Each row is a point on a tangle of strands that fork, close into loops and nearly touch. The rows are in no order.
Points whose rows are less than 83.9 apart are linked; no others are. Some points are linked to none.
(445): [  7  24  29  11  45 -18   2 -17   2  40  49  -9  23  10  15   9   1  -1
  15  47 -38   4  16]
(283): [  8 -34  52  11 -10  44   6  -9   5 -13 -32   0  16  24 -31 -50  22 -58
  -2  25  43  36 -19]
(464): [ 13  48  -6 -31  67 -21  -1 -41 -13  -9  40  21  29  11  18  11  16 -11
  16  61 -45 -17  27]
(847): [ 26 -38  30  20  -6  53  28  -7  13  -8 -48  12  -1  10 -40 -38  22 -24
  18  11  27  29 -15]
(486): [-40 -18 -25 -19 -44  -2 -16  48  -4   7  18   9 -41 -16  24  11   2  28
  -5 -27 -16  44 -23]
(455): [  6  17  31 -21  35 -34 -15 -14 -22  24  -7  41  19 -22  25   2  13 -11
  23  66 -42  26  11]
(573): [-32 -15  26  19 -32   4   8  23 -16  27  45  -9   5  17  20  -7  26  -7
  20 -14 -28  52  -5]
(801): [ -3  26 -11  -5  24 -43 -11   0  15  -9  18   6  16 -18   4  13   1  10
 -13  25 -18 -20  19]
(178): [-10   4   8 -10 -11 -11  37  11 -15  47 -14  43  24 -16  17  -3  11  46
  46   8 -52  23  53]
(312): [  7  41  -8   1  26 -38 -18   0  17  10 -15   2  39 -31 -13  33 -17  -3
 -29  36  -5 -42  36]
(690): [-28  -7 -16 -23  -3 -26 -25  11   4 -14  35   4 -45 -10  38   1  -9  -8
  -9  14 -22  30 -40]
(411): [-41   0 -31 -27 -16 -20 -12  31  -6  -6  17  22 -43 -15  45   1   8   4
  -3  17 -33  54 -35]
(399): [ -4  -5  52  18 -17   5  21   4 -29  18   7  17  48  19  15  -4  41 -28
  33  -3 -21  62  32]
(581): [ -6 -30  -9 -12 -20  17 -10 -22   2  -9  41 -29 -56  53  22 -18 -40  -1
 -17 -39  20 -22 -50]
(764): [-10 -21  13 -16 -14 -15 -46  21  12  10  20 -13 -21 -28  -3  15 -21  10
 -19 -14  17   9 -27]
(217): [ -9 -33  -4  -6 -43  30  -8  35  -8  -6 -17   4 -21  -7  -8  -1   4  14
   9 -55  19  42 -13]
(846): [ -4   2   4   8 -17  -7  28  19   2  37   0  28  29 -15  -1   6  13  49
  37 -19 -43  20  49]
(752): [ 31 -22  27  -5  -1  -8 -30   7  -4   7 -66   3 -10 -51  -7   2 -13 -27
 -22  13  51  13 -15]
(868): [ -4  14 -30  19   0  11   1   2  23 -45  -1 -26  15  24 -48 -18  -1  10
 -17 -27  33 -61   2]
(405): [ -1   9  34 -16   7 -17  28  -8 -23  48 -24  48  33 -23  20   0   8  23
  47  34 -46  16  49]
(351): [-30   7 -10   8   9 -28  18 -30  20  23  68 -36 -29  34  29   9   4   7
 -11 -17 -24 -49 -27]
(537): [ 10  12  23  -9  22 -41 -37  10   9  37 -13  12  10 -51   8  24 -18  -9
 -26  46  -6   6  -2]
(798): [ 47   9  12   9  19 -10  17 -27 -18   4 -66  14  24 -32   7   6   0   6
  13   6  13 -19  53]
(463): [  5 -28 -16   5 -37  42  23  30 -10 -10 -50  12 -26  -3  -5 -11  16  15
  14 -47  16  45   0]
(542): [ 12  -2  29  34   9  10   6  -8   8  10  44 -31   6  22  -2   5   2   2
  15 -23 -10  10   9]
(131): [ 14  39  11 -40  60 -22  -8 -38 -22  11  13  44  23  -3  19   9  12  -8
  30  73 -51   5  18]
(717): [-19  -6 -32 -34   2  -3 -21  -5   5 -55  24  -4 -60  16  39 -10 -29 -16
 -18   0   5  18 -49]
(770): [  8   4  16  26  21  10  17  -5 -10   2  44 -12   3  33  16   2  17  -3
  27  -6 -32  20  25]
(596): [  6  36 -23   7   3 -41  20  14 -26 -46 -33  13  64   1 -24  15   6 -12
  -9  12   0 -76  26]
(168): [ -8   7 -65  -5 -10  -2  19  19  -3 -65 -50  10  -7   4 -13 -18  22   6
 -10 -18  15 -40  11]
(29): [ 22 -39   2  11  -6  53  19 -12  33 -10 -53  15 -22 -11 -58 -30   3   5
  -2   8  32 -11 -15]
(629): [-29 -34  -9 -14 -51  14 -22  46  -9   6  12  -1 -31 -11   3   9  -4  24
   2 -52   8  42 -22]
(867): [ -3  19 -23 -15  11 -10  12   2 -23 -14 -14  39  -7  -5  37  12  23  11
  22  16 -41  25  31]
(333): [ 30  25  -2   7  24 -25  -4  -9   4  -8 -43   6  28 -27  -9  19  -8   2
 -17  13  12 -39  46]
(80): [-40 -19  10   7 -21 -11  11   8   5  65  68 -27 -30  12  22  -6   7  21
   6 -17 -29   1 -41]
(129): [  0  11   6  21   8  17 -26 -28  22  38  40 -62  -5  20 -23  30 -48   0
 -34 -34  35 -50 -23]
(781): [-31  24 -16  11   5 -34   0 -24  22  19  61 -48  -5  16   3  21 -15   4
 -35 -13  -3 -79 -28]
(160): [ 15 -25   8 -17   3  27 -51  -1  25   1 -14 -20 -25   0 -36  -8 -63 -13
 -42  13  59 -19 -44]
(186): [ 11   0  61  16  14 -15 -22   5  -4  27  13  -7  27 -11  -2  12  -2 -33
  -8  26   5  32   0]
(355): [  8   1 -16   1  25  15   0  -4  -1 -44  15 -11 -34  28  18 -13   4 -11
   5  -2  -5  16  -1]
(61): [-32  43 -75 -23  -9 -29  35  18 -28 -57  -8  37  24   6  24  13  34   1
   2   9 -38 -26  20]
(689): [-10  19  -9  15   4  -6 -18 -18  25  -5  41 -50  -1  21 -16  15 -27   4
 -36 -23  24 -62 -15]
(144): [-20  54 -74 -37  15  -8  30 -10 -37 -51 -10  44   6  11  41  21  36   0
   9  24 -43   1  25]
(101): [-11  -4 -56 -23  -3   7  -5  10  19 -67 -21   1 -35   7  -8 -26  -5   4
 -23 -10  22 -23 -16]
(688): [-18 -16 -19 -12 -29 -13 -35  32  13  16   7   2   0 -49 -23  27   1  53
  -7 -48  14 -10   2]
(572): [  5  -2  57   1  -4 -17  17  -3 -37  36 -23  38  45 -13  20  -1  23 -15
  38  27 -31  44  38]
(121): [ 19 -43   4  -8 -17  40 -13   5  25  -2 -50   6 -21 -21 -50 -22 -14   9
 -10 -15  54  -3 -27]
(198): [  4 -21  -5   0  -1  28  -8   1  13 -29  19 -24 -38  33  -3 -26 -21   2
  -4 -24  18   0 -22]
(371): [ 20  12 -13  -6   7   8  26  -9 -47 -13 -53  36 -12  -6  35   4  25   0
  32   3 -20  23  44]
(252): [  7  39   0  -1  59 -26   2 -38   2   7  60 -14  11  17  22  13   7 -15
   2  54 -34 -26   7]
(55): [-16  28 -67 -11 -14 -25  35  17 -33 -65 -44  30  17   4  11   0  31  -3
  -1  -8 -11 -40  25]
(490): [  2  -2   0   6   0  36 -45 -21  20  42  26 -56  -1  12 -40  27 -64   3
 -35 -37  64 -39 -34]
(111): [-49  14 -53 -15  -7 -22  15   3  17   4  62 -12 -36  10  43  -4   6  21
  -6   7 -43   3 -32]
(672): [ 44   1  -6   5   2  10  45 -36 -46  -5 -70  23   9 -20  26 -12  13   9
  39   2   1  -4  60]
(857): [  3  11  -2  28   2   3  -1  -2  19  -3  35 -29  11   9 -18   9   1  28
   4 -41  -4 -18  23]
(274): [  3  11   5  11  32  15  12 -21 -24 -18  49 -14 -20  45  36  -3  19 -22
  23   7 -31  23   1]
(877): [ -4 -43  55   0 -22  45 -12 -10  12  -8  -5 -13   8  37 -32 -52  -3 -57
 -18  22  55  23 -41]
(113): [ 27  -7  47  26   3   7 -16   9   7  22  -7 -15  26 -16 -19  15  -6 -14
  -1 -11  23  26   7]
(759): [  5 -21  25  -6  -5  17 -53  -5  12  23  27 -42 -18   5 -18  12 -60 -16
 -38  -9  52 -11 -44]
(143): [ -8   4  -6  -5   8 -24  -5  14   0   4  14  20 -10 -19  18   7   9  16
  10  11 -37  21  12]
(341): [ 19 -46 -11  19 -33  62  38 -19  26   4 -66  26 -22 -21 -58 -29  19  18
  14 -11  27  -5 -14]
(694): [-20 -12  -7  -4  -6  -4   3 -33   7  -1  53 -34 -52  48  36   3 -27   1
 -17 -37   0 -34 -43]
(353): [  7 -48  -9   3 -54  68  30  16   9   6 -58  17 -19  -4 -41 -28  16  13
  21 -40  33  34 -23]
(226): [ -8  41 -25 -21   6 -61  21   2 -32 -35 -31  36  60 -21   3  15  12  -7
  -2  33 -18 -68  30]
(360): [ 14 -30  52   5  -1  38 -23 -12  12   5   6 -31  -4  33 -26 -29 -34 -48
 -25  17  53   8 -48]
(477): [ -3  12  24 -19  24 -46 -24  11   5  53  -4  29  17 -43  15  -4  -5   4
   1  68 -25  23  -6]
(8): [ 18  13  59  17  39 -12 -16 -14 -12  27  30  -9  28   7  13  12  -1 -37
   1  50 -17  24   9]
(834): [-28 -13  35  17 -44  14   7  23 -17  12  24  -6  23  17  12 -13  36 -24
  16 -27  -4  64   5]
(265): [ -8 -11 -48 -32   0  13 -12   1  17 -66 -12   3 -56  21  12 -25 -22  -8
 -22   2  20   0 -35]
(273): [ -7  14 -21  13   5  -4  -6  -6  19 -34  31 -39  -1  24 -20  -3 -10   9
 -18 -28  16 -55  -1]
(384): [-39  -6  10  18 -24   6  21  17 -14  40  66 -18 -18  31  35  -8  24   0
  17  -9 -45  38 -21]
(649): [-10   6 -50   2 -25   8  16  26  -3 -29 -28  11 -18  -5   8   6  18  35
   2 -46  -8   6  31]
(594): [ 65  -9  29  31 -14  23  30 -21   6  30 -75   0  41 -33 -33   3   2   6
  24 -24  38   7  20]
(679): [ 48  -9  27  26   1  21  11  -5  13  13 -50  -4  29 -19 -34   3   0   5
  12 -26  32  11  19]
(165): [ -5  12  -1  22  -5  -6  19   9  16  29  41  -5  26   2 -13   8   9  48
  27 -26 -41  -2  41]
(403): [ 25   3  26   1  16 -20 -40   9   9  30 -41  -3   7 -51  -7  34 -29 -21
 -33  22  24  10   5]
(446): [  1  29 -26  23   7 -15  12  16  -3 -55 -10 -17  50  23 -45  -1   7 -11
 -14  -8  21 -75   6]
(118): [ 25 -23  -4 -12   6  25 -33   3  30  -5 -54  -5 -20 -28 -48  -7 -33  -3
 -36   8  60 -23 -26]

A fork is a point with three links, a tip a point with one. Leave the first point through the second and follow the links. Name the first fork or tip that comes.
(572); (405): (857)
(131); (455): (752)
(29); (121): (689)
(445); (8): (594)
(690); (717): (144)
(490); (759): (29)
(405); (572): (80)
(226); (596): (273)

Name the points in between on the shortest way along the links from the first point to the second, in order.
(572); (596): (405) (178) (846) (165) (857) (273) (868) (446)
(455); (679): (131) (464) (252) (445) (8) (186) (113)
(129); (29): (490) (759) (160) (118) (121)
(198); (689): (581) (694) (351) (781)
